A landscape with many valleys, sampled at points; each row gives a point and its height.
From any point a ball rolls to the lowest of the 2 points nearest to it. It stops when none of these is lower. Distance is the straight distance between rows; heights are no part of it.
pozi: [10.6, 13.8, 8.5, 21.9, -10.3, -2.9, 2.0, -22.2, -36.0, -1.8, 33.6, 44.8, -4.6, 0.8, -10.3, 11.6, 27.4, -10.0, -0.3, 19.6, -14.0, 13.6, 10.7]  h=399
bas: [-7.6, 11.1, -21.0, -20.3, -38.5, -42.0, -9.4, 29.9, 30.0, 39.6, -5.0, 3.7, -14.0, 2.2, 26.8, 6.8, -0.2, 22.0, 16.3, -6.3, 2.4, 3.0, 8.5]  h=647
Ner: [-3.0, 37.0, -5.6, 18.6, 10.6, 2.9, 6.2, -11.1, -35.1, 11.9, 31.1, -1.3, -23.4, -37.4, -26.8, 12.5, 29.2, 30.8, -19.1, 11.3, 25.9, -11.1, -22.4]  h=174
Kezo: [-4.2, 5.3, 4.1, 20.7, -12.5, 5.0, 22.1, -39.4, -2.3, -21.6, 58.9, 24.8, -5.2, -24.2, 19.0, 22.8, 13.3, 21.2, 11.7, 47.0, -12.9, -3.4, -10.8]  h=639
menas: [5.1, -29.4, 23.9, -16.4, 18.6, 23.4, 0.1, 7.1, 30.6, 2.0, 5.4, -61.1, -13.6, 11.0, -0.9, -18.1, -19.8, 12.9, 44.7, -34.5, 21.9, -11.7, -4.7]  h=405
vobip: [13.5, 19.8, 2.9, 41.4, 7.4, 14.9, 5.4, 6.6, 20.5, -26.4, 11.0, -11.6, 20.9, 16.6, -5.3, 13.8, 7.3, 15.7, -16.6, 37.5, 0.3, -33.6, -3.5]  h=736
kam: [29.1, -9.5, -17.8, -23.5, -8.9, 11.2, 10.4, -2.4, 39.8, 23.8, -54.9, -11.1, 15.2, 5.6, 1.4, -14.1, -61.3, -41.9, 11.2, -26.5, -32.7, -11.2, -27.7]  h=300
botag: [-0.2, 11.5, 4.2, 14.2, -9.4, -12.2, 6.2, -5.7, -5.1, -11.3, 23.2, 11.2, 1.4, 20.5, 14.5, -3.8, 8.1, 17.1, -10.6, 55.9, 3.8, -5.1, -7.7]  h=751
tugu: [-36.6, -46.9, 39.3, -18.0, 14.0, 29.1, 20.3, -26.3, -9.4, 1.1, -17.1, -52.6, 9.8, 32.7, -11.1, -32.7, -32.6, 9.9, 20.3, -27.4, 13.6, -8.9, -15.8]  h=180
Dev: [5.6, 19.0, -18.7, 11.3, -8.1, -7.9, -4.4, 4.7, 8.6, 12.0, -32.2, -5.5, 37.5, -9.3, -1.9, 13.6, -19.3, -6.1, 1.4, 30.6, -28.2, -7.2, -6.2]  h=467
ras: [-4.0, 14.7, -1.4, 41.5, 8.1, 14.4, -15.5, -14.7, -19.0, -19.9, 31.2, 24.1, -1.6, -30.8, 31.8, 30.4, 35.0, 6.4, -15.7, 25.1, -6.0, -30.8, 3.3]  h=726
lobas: [-16.5, -31.7, 16.0, -25.8, -36.3, -8.5, 0.6, 13.7, 21.0, 10.4, 16.9, 28.7, 9.4, -30.6, -10.4, -19.1, -22.9, 13.3, 11.4, -11.2, -17.4, -17.2, 20.1]  h=284
vid: [34.4, -10.4, -1.5, -14.9, -19.4, 9.0, 12.5, -16.4, 9.5, 5.0, -68.0, -14.7, 23.7, 28.3, -3.8, -29.5, -49.7, -58.7, -12.4, -3.5, -25.9, -5.8, -31.5]  h=342
lasam: [-47.4, 22.6, -8.0, -9.9, -14.4, -7.3, 35.3, 0.6, -19.6, 23.8, -33.0, -14.8, 32.3, 18.2, -52.0, 2.7, -40.8, -6.0, -6.3, -10.0, 22.6, 1.0, -6.7]  h=908
dizo: [1.3, 16.8, -15.8, 20.7, 23.1, 17.7, 12.1, 12.0, 33.9, -16.3, 6.0, -28.9, 10.4, 9.5, 10.7, 19.2, 15.6, 22.7, -11.9, 14.5, 24.9, -25.5, -9.8]  h=755
Dobur: [-18.7, 13.3, -14.8, 28.3, 4.4, 3.6, -12.3, -53.4, -35.1, -11.6, 48.1, 35.1, -30.4, -13.5, 34.1, 2.4, 27.8, 18.9, -21.2, 48.9, 12.9, 3.3, -34.9]  h=701
Dav: [-10.8, -19.2, 11.9, -27.7, 16.9, 8.0, 5.0, 20.6, 37.7, 16.0, 0.1, -35.8, -2.8, 19.9, -10.3, 2.7, -7.3, 15.8, 37.1, -59.4, 21.3, 13.0, 16.1]  h=356
gati: [6.0, -3.9, 10.6, 7.8, -0.6, -0.1, -7.5, 21.1, 5.2, 8.0, -33.0, -8.7, 11.1, -15.9, -34.5, -6.9, 2.2, -22.7, 7.4, -52.1, 1.6, 9.5, 26.2]  h=468
Pip: [-14.4, 31.1, -9.3, 4.4, 12.4, -17.5, 13.6, 22.8, -5.7, 21.1, -6.0, -29.3, -17.9, -7.1, 2.4, 7.8, 13.8, 13.1, 11.6, -28.3, 45.3, 15.5, -2.0]  h=880
lafu: [-19.4, -10.3, 26.4, 4.3, -26.5, 3.1, -4.3, -13.4, -45.1, 17.9, -24.0, -4.7, 8.6, 36.9, -36.1, -23.6, -23.0, -3.6, -9.4, 11.9, 21.9, -5.5, -16.5]  h=397
mapa: [13.4, -1.0, 2.6, 9.8, -2.9, -27.4, -9.6, -0.4, 1.4, 0.8, 50.2, 39.9, -36.7, -29.1, 26.4, -0.6, 29.7, 4.9, 21.4, -7.1, -11.3, 23.8, 29.5]  h=254
dipos: [4.9, 6.3, 10.3, 33.1, -2.2, 10.7, -0.3, -54.8, -31.8, -14.9, 61.7, 27.8, -18.7, -25.9, 12.8, -1.8, 23.8, 17.1, -1.4, 36.5, -0.1, -0.1, -19.4]  h=670
daku: [-24.1, 27.2, -7.4, -13.5, -3.1, -30.5, 24.1, 22.0, -15.8, 40.5, -30.4, -34.0, -9.2, -2.4, -2.5, 14.5, -9.8, -0.4, 20.3, -39.9, 32.0, 12.4, 8.1]  h=890
varun: [4.0, -36.0, -13.3, -57.5, -10.5, -5.7, 37.9, -39.8, 18.8, -15.6, 20.1, 54.0, 6.2, 9.6, 15.5, 17.4, 0.9, -46.4, 1.4, 2.5, -55.5, 38.3, 27.1]  h=391
kinez: [-36.2, 19.9, -15.6, -19.5, -0.2, -15.2, 32.3, 8.8, -21.5, 41.8, -51.4, -16.0, 14.6, -4.8, -36.3, 3.0, -25.1, -18.6, 3.1, -38.2, 18.5, 15.9, 2.0]  h=899
Pedu: [-21.4, 33.2, -11.7, 20.5, -29.4, -25.3, -18.1, -6.6, -30.5, 14.9, -12.9, 8.7, 7.4, -46.6, 20.7, 21.9, -9.4, 14.5, -4.5, 35.1, -13.8, -25.6, 10.1]  h=562
sor: [-0.4, -15.4, -19.2, -26.4, -8.4, -8.0, 4.2, 16.3, 23.3, 26.8, -23.6, 19.7, 33.5, -25.7, -22.2, -16.6, -28.4, -18.7, -0.9, -37.7, -23.1, -5.7, 17.7]  h=385
Nidaf: [13.0, -8.2, 1.9, -35.4, -18.4, 10.9, 28.3, -16.9, 17.3, -34.4, 29.5, 34.8, 28.5, -1.2, 10.3, 30.1, -13.1, -20.4, 15.7, 38.6, -55.3, 13.3, 18.3]  h=530
mifu: [-7.3, -35.2, 6.6, -9.5, -27.1, -21.2, -17.9, 17.3, -26.4, 27.5, -26.7, 24.5, 5.4, -28.7, -19.4, -28.4, -18.8, -16.3, -3.7, -38.6, -7.1, -0.5, 28.0]  h=252
Luru: [19.2, 24.5, -4.9, 28.7, 11.2, -9.1, -34.3, 19.9, -58.7, 15.0, -14.8, 3.1, -40.1, -29.0, 22.3, 2.3, 44.9, 0.1, -24.7, -23.8, 18.9, -6.7, 0.6]  h=186
gavut: [-11.7, 22.7, -25.6, 11.9, 22.1, 2.9, -0.5, 1.1, 12.1, -18.1, 35.0, -4.0, -14.7, -2.3, 19.3, -12.3, 8.9, 33.7, -14.3, 33.0, 31.2, -5.9, -36.8]  h=758
sovip: [53.9, -6.9, 10.5, -0.3, 16.4, 5.1, -1.9, -0.7, 20.0, -35.2, 10.5, -5.6, 1.8, 44.5, 1.9, -3.7, 11.0, -5.7, -19.3, 38.3, -15.0, 0.8, 2.8]  h=618
nuku: [0.6, 23.8, -4.1, 16.3, 8.9, -14.0, 10.2, 2.7, 0.4, -4.3, 7.1, 8.8, -11.0, 37.7, 4.4, 0.8, 12.0, 8.0, -11.3, 19.4, 23.7, 12.0, -6.8]  h=730
zot: [16.4, -18.4, 11.5, -16.6, -18.3, -25.5, -17.4, 12.4, 26.0, 1.5, 37.1, 27.7, -19.4, -16.2, 20.1, -1.2, 14.0, 17.2, 27.2, -0.3, -23.7, 4.0, 27.2]  h=147
Bebop: [5.2, 13.2, -5.7, -21.2, 54.0, 7.8, -6.3, 13.9, -27.0, 2.9, 17.8, -20.4, -48.9, -36.2, -15.9, -22.2, 17.8, 8.7, 7.4, -41.1, 51.8, 28.0, -18.7]  h=833
Vaka: [-3.6, -2.9, -20.7, -49.6, 4.8, -1.1, 42.4, 20.3, 36.9, 3.2, -23.2, -12.7, 44.1, 34.9, -31.1, -5.3, -35.8, -17.2, -15.6, 8.3, -16.8, -4.3, -4.1]  h=924
liran: [14.1, -18.7, -0.8, -11.6, 34.0, 26.9, -9.2, 16.8, 39.3, -12.4, 12.6, -52.4, -20.6, 23.3, 21.9, -18.1, -6.8, 21.9, 25.2, -8.6, 22.9, 9.0, -21.1]  h=454
kebeg: [-1.9, 8.2, 6.4, 27.3, 42.3, 36.4, -19.0, -27.9, -32.4, -10.4, -32.0, -65.6, -19.6, -22.1, 38.9, 9.5, 23.9, 9.3, -4.8, -34.2, 28.1, -13.6, -32.0]  h=360
fave: [-31.3, -16.4, 28.3, -10.3, -5.3, 6.4, 1.4, -10.8, -64.9, 15.9, -7.1, 12.4, -16.1, 21.5, -41.4, -29.9, -8.5, -1.0, -17.7, -10.6, 32.6, 7.2, -13.1]  h=361
pap: [-35.8, -20.8, 28.3, -11.8, 6.0, 29.5, 9.8, -12.6, -57.4, 14.1, 15.4, -23.9, -6.7, -0.3, -51.0, -14.4, -8.7, 3.0, -10.3, -24.2, 35.3, -15.1, -18.3]  h=316
lasot: [23.0, -10.0, 0.2, 32.0, 8.1, 15.8, -18.5, 26.7, 34.6, -15.7, -8.0, -30.2, 12.7, -6.8, 0.7, 13.5, 14.0, 3.9, 8.6, -13.6, -5.5, -27.6, 11.7]  h=431
fafi: [-6.7, 27.8, 5.4, 14.2, 0.9, -9.6, 4.7, 6.9, -20.4, 16.8, 11.8, -9.0, -4.9, -14.0, -36.8, 13.8, 0.8, 7.5, -3.2, -6.1, 24.7, -10.7, -8.3]  h=259
ludo: [37.5, -9.1, 2.3, 14.3, 10.2, 16.8, -18.9, 10.1, 20.2, -38.7, -16.3, -5.4, 5.8, 32.1, 32.7, 13.6, 3.9, 5.5, -30.0, 47.8, -23.1, -21.2, 5.5]  h=646
nufon: [21.2, 18.0, -6.2, 10.5, 16.7, 15.1, -26.5, 14.2, -40.8, 10.5, -12.1, -20.5, -40.3, -38.2, 1.3, 9.4, 34.7, 13.8, -10.7, -25.5, 37.4, -3.4, -14.1]  h=250
fove: [-1.9, -12.5, -7.9, -15.2, -8.1, -20.9, -2.5, 34.0, 35.0, 10.7, -14.3, 9.0, 10.5, 1.8, -14.2, -5.3, -5.4, -19.8, 7.2, -46.5, -3.0, 15.8, 30.1]  h=427
Bosul: [12.2, -33.5, -8.3, -50.2, 10.2, 4.5, 9.3, 9.2, 52.0, 7.8, -59.8, -34.7, 2.6, 50.1, 9.1, -12.5, -23.0, -34.3, 11.5, -54.1, -27.7, 20.1, 8.7]  h=216
Sosag: [-8.4, 3.7, 4.6, 35.1, 6.8, 24.7, -24.5, -17.1, -25.2, -8.7, -31.7, -58.5, -22.9, 7.6, 24.8, 6.2, -0.8, 10.7, -6.6, -6.5, 30.1, -27.0, -40.5]  h=274
bupi: [33.7, -36.4, 1.8, -46.6, 1.3, -4.1, 33.8, -35.7, 7.7, -41.1, 31.2, 41.5, 6.9, 24.6, 11.3, 15.5, 7.4, -32.4, -0.5, 24.7, -50.1, 36.5, 28.2]  h=437
zad: [-9.5, 25.6, -3.8, 33.7, -10.8, 13.6, -20.8, -33.7, -31.3, -12.7, 0.5, 29.9, 20.4, 5.7, 6.6, 30.9, 14.9, 2.7, -21.0, 55.4, -33.4, -13.8, -1.9]  h=686
Zodab: [-7.3, -13.9, 20.6, 5.9, -34.5, 4.7, -7.2, -14.6, -22.6, 11.9, -57.2, -16.9, 11.7, 23.2, -19.8, -24.3, -40.4, -14.4, -2.8, 14.8, -0.4, -13.1, -27.7]  h=415
guzuf: [20.3, -15.5, 17.8, 14.7, 9.2, 9.3, -8.7, 18.8, 15.8, -11.1, 18.7, -0.4, 6.4, -22.0, -35.1, -13.4, 9.8, -16.4, 3.8, -46.4, -0.8, 1.1, 43.1]  h=510
bam: [-17.4, 48.0, -4.6, 32.5, -15.8, -7.1, -10.2, -34.4, -45.0, 3.9, -5.1, 37.2, 14.2, 3.1, -14.3, 30.8, 16.6, -9.4, -13.1, 31.6, -25.0, 14.0, -6.2]  h=653
bibiv: [-36.3, -34.5, 20.2, -27.1, 8.0, 21.0, 22.7, 6.0, 12.1, -1.7, 2.0, -31.3, 9.9, 34.2, -22.5, -17.8, -28.1, 12.2, -1.1, -25.6, 22.8, -6.1, 3.9]  h=103
saker: [-25.9, -12.4, 1.3, -26.8, 21.3, 11.1, 42.8, 6.5, 28.4, -2.6, 14.5, -12.8, 17.3, 35.7, -35.8, -1.6, -14.0, 6.5, 0.2, -15.9, 20.6, 0.0, 16.7]  h=124
setef: [6.7, 27.1, 6.8, 28.3, 6.3, 12.9, -17.6, -24.5, -53.0, 9.6, 37.7, 32.9, -32.0, -35.6, -17.3, 0.6, 34.3, 16.6, -15.8, 17.5, 9.4, -13.4, -37.7]  h=253
bozi: [-25.3, -28.4, -5.4, -16.2, -11.6, -2.4, 9.7, 13.1, 3.4, 24.9, -44.2, -10.8, 12.6, -7.2, -21.1, -19.6, -34.6, -13.1, 10.1, -51.4, -7.5, -4.8, 12.1]  h=343
Teder: [15.4, 1.3, 1.8, 27.6, 6.6, -3.0, -24.9, 26.9, 15.7, -5.7, 8.1, -13.1, -13.1, -37.4, 18.1, 8.6, 18.7, 18.3, 4.1, -13.2, 6.9, -23.9, 15.7]  h=369
nibi: [33.9, -9.1, 12.3, 7.6, 18.6, 8.4, -15.9, 23.5, 43.3, -20.5, 35.2, -9.5, -6.0, 0.4, -12.8, -11.1, 13.9, -1.5, 8.3, -21.4, -3.8, 4.6, 35.3]  h=548
Suno: [37.0, -2.9, 1.5, 7.6, 29.3, 3.1, -5.7, 11.6, 19.6, -32.0, 16.0, -2.4, -14.4, 31.5, -9.7, -11.3, 13.5, -8.9, -1.5, 4.0, 12.6, 15.8, 18.3]  h=586
Moga: [-7.9, 15.7, -3.3, 38.4, -6.7, -6.0, -47.9, 2.1, -46.1, 10.9, -21.9, 4.4, -27.4, -10.0, 44.5, -2.5, 33.2, 6.4, -25.8, -3.0, 18.0, -24.1, 2.6]  h=114
nireb: [6.4, -2.2, 17.6, 11.0, -4.6, -2.4, 5.7, 0.8, -20.1, 0.7, -9.8, 20.9, 20.5, 23.1, -41.0, -12.8, 2.6, -21.5, -10.7, 6.3, -1.4, 7.9, 11.6]  h=552
Nosu: [0.8, -16.7, 1.8, -38.8, 7.0, -14.2, 15.7, 12.4, 49.3, 3.7, -42.9, -45.6, -2.0, 43.8, 27.4, -0.1, -7.4, -6.0, 30.5, -36.6, -10.7, 11.8, -7.6]  h=260
leze: [-25.7, 27.0, -11.8, 15.0, -21.4, -36.8, -12.5, -16.1, -25.6, 18.6, 18.9, 20.5, -12.8, -37.3, 37.9, 20.4, 13.3, 28.6, 0.7, 27.5, 2.8, -14.8, 0.0]  h=593
Depu: [15.8, -11.1, -11.2, -3.6, 43.3, 31.2, -26.9, 5.7, 24.7, -32.3, 12.6, -48.7, -16.2, 7.7, 18.9, -39.9, 3.1, 20.1, 6.3, 5.8, 33.3, 21.9, -43.1]  h=501
gugi: [8.2, -25.4, -4.7, -59.8, -20.7, -24.9, 13.3, -9.0, 22.5, -0.3, 15.0, 64.9, 5.7, -0.7, 26.3, 15.2, -1.2, -20.1, 20.9, -2.8, -55.8, 37.2, 27.4]  h=337
fir: [20.1, 21.7, -3.6, 27.0, 9.0, 4.1, -12.8, 21.8, -17.9, -5.1, 13.8, -14.3, -19.7, -45.1, -8.6, 15.2, 35.1, 10.0, -14.0, -23.0, 23.7, -27.4, 9.6]  h=311
bibe: [-2.8, -24.6, 2.9, -39.1, -25.2, -29.8, -3.0, 16.8, 42.4, 13.2, 29.5, 33.1, -0.8, -0.1, -3.7, -15.3, -4.7, 8.0, 23.5, -17.3, -12.9, -1.5, 24.4]  h=229
pati: [-3.5, 24.9, -9.4, 44.2, 8.5, 25.6, -11.0, -22.7, 1.6, -20.6, 17.9, 13.8, 20.2, 3.7, 12.4, 25.7, 27.4, 15.8, -30.5, 39.3, -2.9, -25.4, -2.8]  h=713
muk: [2.5, 22.7, 1.3, 34.5, -1.8, -5.4, -15.0, -21.3, -41.3, 3.6, 27.8, 42.7, -31.4, -6.6, 21.5, 3.4, 39.3, 6.9, -22.6, 23.2, 9.0, 6.4, -8.4]  h=328
kidis: [-14.4, -9.9, 13.0, -16.1, 32.1, 14.1, 4.3, 8.3, -16.3, 2.5, 23.8, -28.7, -19.2, -5.2, -31.2, -31.4, -15.3, 11.4, 10.9, -31.6, 46.9, 8.8, -8.4]  h=807
zerok: [16.6, -0.3, 1.7, 31.3, 2.2, 5.5, -12.7, -6.3, 5.1, -26.8, 38.1, 19.7, -7.0, -9.9, 40.4, 8.0, 29.4, 8.1, -2.2, 21.9, -12.9, 0.7, 13.9]  h=700
vap: [7.7, 2.2, 9.8, 7.5, -21.7, -15.0, -3.8, 5.6, -0.3, -0.4, 5.6, 26.6, 23.1, -9.7, -22.9, 5.0, 4.1, -17.2, 1.4, 11.5, -22.5, 1.7, 14.9]  h=512
Vudak: [36.0, -14.1, 6.0, 8.8, 3.7, 9.0, -6.6, 21.0, 32.7, -29.3, -1.7, -15.3, 23.5, 7.4, -11.8, 3.1, -4.9, -6.6, 1.3, 18.5, -31.4, -24.8, 12.6]  h=485
fuli: [-4.5, 8.6, 20.8, 22.3, -2.7, 14.6, -11.3, -7.1, -48.3, 13.1, -27.4, 19.9, 7.4, 33.8, -59.6, -0.3, 10.6, -29.9, -25.5, 2.9, -4.3, 13.2, -10.4]  h=584
Nele: [12.1, -11.8, -1.5, -16.4, -19.1, -2.3, 0.3, 10.7, 21.0, 14.2, -35.0, -4.1, 38.1, -6.9, -10.9, -4.6, -41.7, -22.3, 0.4, 22.7, -27.1, -14.9, -10.6]  h=421
zazed: [-15.5, 14.7, -4.6, 23.7, -27.8, -2.3, -24.9, -13.1, -16.2, -10.1, -8.1, 27.6, 20.9, -41.8, 31.7, 33.1, -1.8, -5.1, 0.2, 29.6, -43.1, -6.7, 24.1]  h=517
mezud: [-5.8, 29.3, -32.4, -26.8, -22.1, -50.5, 13.4, 15.7, 28.1, 23.1, -36.0, 12.5, 2.5, 25.1, 26.8, 13.4, -9.7, 0.4, 1.3, 23.2, -15.1, 29.3, 1.9]  h=685
nafub: [-2.0, 7.2, -12.8, 2.1, 23.4, 2.0, -18.5, 18.9, -12.7, 10.0, -17.3, -41.5, -28.4, 4.5, 25.5, -11.0, 11.1, 17.9, 10.3, -27.6, 44.4, 19.6, -17.3]  h=865
Gopu: [-25.4, 15.9, -28.3, 24.2, 20.5, 6.8, -13.8, -22.9, -4.4, -9.4, 39.0, 24.5, -18.8, -33.6, 25.3, -17.3, 35.8, 19.7, -28.1, 42.5, 28.8, -5.0, -41.8]  h=731
zum: [-6.7, 10.5, -0.7, -14.1, -13.5, -5.6, 43.9, -35.5, 24.8, -13.7, 45.5, 18.3, 9.9, -6.7, 9.9, 36.5, 7.0, 4.1, 14.3, 44.8, -22.3, 3.2, 7.4]  h=605
Nemug: [-3.2, 15.3, -26.1, -21.5, -20.0, -46.4, 3.5, 30.4, 34.5, 18.1, -18.4, 3.2, -22.2, 37.3, 53.1, 6.6, 2.4, 17.9, -8.3, 8.2, -1.9, 6.4, 1.8]  h=665
vep: [-2.2, -14.7, 17.8, 0.2, 10.6, 14.0, 0.9, 1.8, -6.5, -9.9, 26.2, -2.2, -9.5, 15.5, -36.7, -28.0, -7.3, 5.7, -3.1, 2.6, 34.8, 6.4, -3.3]  h=791
Gukor: [-14.0, 16.1, -23.8, 6.3, 17.8, -5.5, 11.0, 20.9, 43.6, 4.6, 22.1, -19.6, -7.6, 7.4, 24.9, 10.5, 0.1, 37.5, -1.7, 14.8, 32.0, -13.7, -16.7]  h=773
Zamo: [-7.1, 31.2, -21.6, 1.4, -21.7, -33.6, 13.1, 4.0, 6.2, 6.0, -10.1, 10.9, -0.6, 21.5, 17.1, 17.9, 9.3, 2.5, -8.5, 22.8, 2.0, 11.4, 7.7]  h=708
Pudas: [33.6, -7.6, 11.4, 27.1, 37.8, 41.9, -37.4, 6.7, 5.2, -37.4, 1.6, -28.3, -11.3, 9.3, 2.2, -28.2, 2.4, 6.3, -5.2, 7.1, 17.2, 5.6, -30.2]  h=549
nobef: [16.4, -15.3, 10.0, -3.1, -38.7, 6.1, -3.6, -17.9, -0.8, 17.9, -55.5, -11.0, 25.5, 6.3, -6.5, -26.9, -65.3, -36.3, -2.1, 20.4, -28.7, -16.1, -23.7]  h=379
kif: [-15.8, 19.9, -16.2, 6.6, -29.7, -44.1, -8.8, 16.8, 5.0, 27.3, 8.2, 5.5, -15.5, -25.4, 27.3, 8.0, -3.9, 22.2, 7.0, 16.8, 16.0, -15.5, 5.0]  h=622
gor: [5.6, -18.6, -14.1, -34.5, 5.4, 13.6, 19.5, -4.7, 27.7, 11.1, -78.0, -16.2, 19.4, 22.4, 7.6, -9.5, -46.2, -50.6, 9.9, -52.3, -23.9, 12.4, -8.7]  h=257
Ganuk: [29.1, -14.2, 6.1, 22.5, 1.5, 14.4, -19.2, -3.1, 9.4, -41.1, 4.1, 19.9, 1.4, 10.8, 51.3, 20.3, 25.5, -3.0, -16.1, 28.9, -27.8, -9.4, 21.6]  h=672
Misuz: [-3.9, 14.0, -19.9, 2.1, 49.4, 4.1, -21.1, 15.6, -13.7, -9.8, 3.2, -25.4, -32.8, -22.0, 20.7, -11.8, 31.2, 17.1, 2.8, -26.9, 51.7, 33.2, -28.0]  h=849
Fus: [-24.8, -21.8, 28.0, -3.2, 4.1, 25.7, 6.3, -12.7, -37.7, 5.9, -8.5, -46.6, 4.9, 9.4, -26.6, -13.5, -25.5, 15.2, 8.5, -14.9, 33.7, -6.5, -29.3]  h=261
teze: [-40.0, -4.6, -22.4, -27.2, 1.8, 7.5, 41.9, 7.5, 12.8, 17.4, -37.5, -3.5, 36.6, 27.1, -45.9, -3.9, -45.4, -13.5, -20.9, -7.3, -3.4, 1.6, 0.7]  h=917
ruz: [-17.4, -22.8, 19.8, -39.4, 12.7, -4.0, 5.9, 5.6, 31.6, 21.6, -32.0, -45.0, -2.0, 28.8, 18.9, -6.5, -9.0, -1.7, 43.4, -73.4, -0.9, 21.3, 14.8]  h=309
Tolup: [20.6, -11.2, -9.5, -26.0, -15.6, 0.6, 26.4, -33.6, 12.1, -45.5, 28.6, 28.8, 1.4, 10.9, 28.9, 48.5, 10.4, -23.1, 15.2, 40.3, -46.9, 26.8, 7.7]  h=490
Gub: [-28.7, -43.5, 21.5, -21.6, -39.0, -27.8, -9.2, 10.7, -21.1, 20.7, 11.7, 26.2, -1.8, -30.9, -8.5, -35.2, -17.8, 3.1, 11.4, -22.6, -6.7, -10.9, 24.1]  h=307
fudu: [26.2, -8.2, 13.3, -4.4, -4.5, 23.7, 11.2, 1.4, 26.5, -28.1, 14.5, 15.5, 37.5, 5.7, -12.1, 11.3, -7.7, -17.5, 2.5, 33.8, -44.4, -3.5, 12.2]  h=529
Kofu: [7.4, 15.8, 9.5, 21.1, -14.7, -6.8, -12.6, -15.4, -27.0, -6.0, 12.1, 37.6, 19.2, -30.9, -1.2, 23.9, 11.5, -10.4, 2.1, 13.3, -31.2, 9.7, 17.7]  h=460
dok: [44.7, 6.9, 6.1, 38.6, 32.3, 29.4, -20.5, 17.2, 10.0, -24.5, 4.1, -15.7, -3.9, 23.5, -9.2, -2.8, 24.6, 3.5, -3.6, 2.1, 16.6, -7.4, -1.2]  h=587
mele: [6.5, -18.4, -7.3, -60.6, -21.3, -38.2, 8.6, 15.5, 45.3, 3.7, 15.9, 45.7, -2.4, 14.8, 17.5, 8.0, 3.9, -1.9, 11.8, 5.5, -33.1, 22.3, 21.4]  h=287
Bomov: [1.5, 13.3, -12.5, 2.5, -10.5, 0.6, 45.0, -17.9, 31.8, -8.1, 35.5, 36.5, 32.2, -23.5, -18.9, 34.3, -8.2, -5.1, 15.7, 20.3, -35.7, -1.7, 15.0]  h=567
zepo: [6.8, -12.7, 15.7, 4.5, -2.0, -1.7, 16.2, -7.4, 4.9, -16.3, 44.3, 24.6, -2.6, 24.3, -12.3, -18.9, 4.2, 8.4, -1.9, 25.5, 5.5, 2.9, 5.6]  h=772
gur: [-5.8, 35.3, -18.6, 2.3, -6.3, -12.9, 20.9, 2.2, 16.3, 10.3, 2.3, 19.6, 39.2, -27.4, -15.2, 34.7, -14.1, -5.8, 10.0, 30.1, -34.7, -3.0, 10.4]  h=521
golub: [9.6, 26.4, 10.4, 26.4, -11.4, -3.0, -16.4, -12.1, -47.9, 9.9, -31.3, 28.8, 9.8, -1.0, -35.8, 18.2, 20.2, -27.8, -18.6, 10.8, -27.1, 2.6, 1.6]  h=616
fur: [2.3, 0.2, -4.1, 39.8, -7.9, 8.5, -32.0, -6.9, -26.3, 6.1, -29.4, -25.6, -22.8, 1.5, 39.2, -4.4, 8.6, 14.1, -11.3, 5.9, 17.6, -27.7, -16.4]  h=193
zopom: [-40.3, -37.8, -1.7, -18.2, -11.3, -6.0, 3.4, 17.7, -26.1, 26.2, -41.3, 0.7, 5.6, -33.0, -19.9, -32.5, -27.5, -9.9, -13.5, -70.5, -2.2, -1.4, 29.7]  h=305
Mirot: [-14.6, -14.5, 5.8, -41.6, 41.9, 10.9, -5.0, 9.3, -21.8, 5.4, 25.4, -29.3, -29.7, -41.1, -16.2, -33.4, -2.5, 12.7, 21.4, -39.1, 38.8, 25.4, -19.2]  h=820

Where does a ball stop that starts at each point below?
Nidaf -> zot
nibi -> mifu
fudu -> Moga
Kezo -> Bosul
dok -> Bosul

Call two points neighbours if one is among the 2 nearest of the other. Go from one point of each pair to the other, from neighbour to neighbour, staying as low as possible. Name the highest point that can't be avoided.
mifu / bibiv -> dok
mifu / Moga -> Nidaf
zot / mifu -> Gub
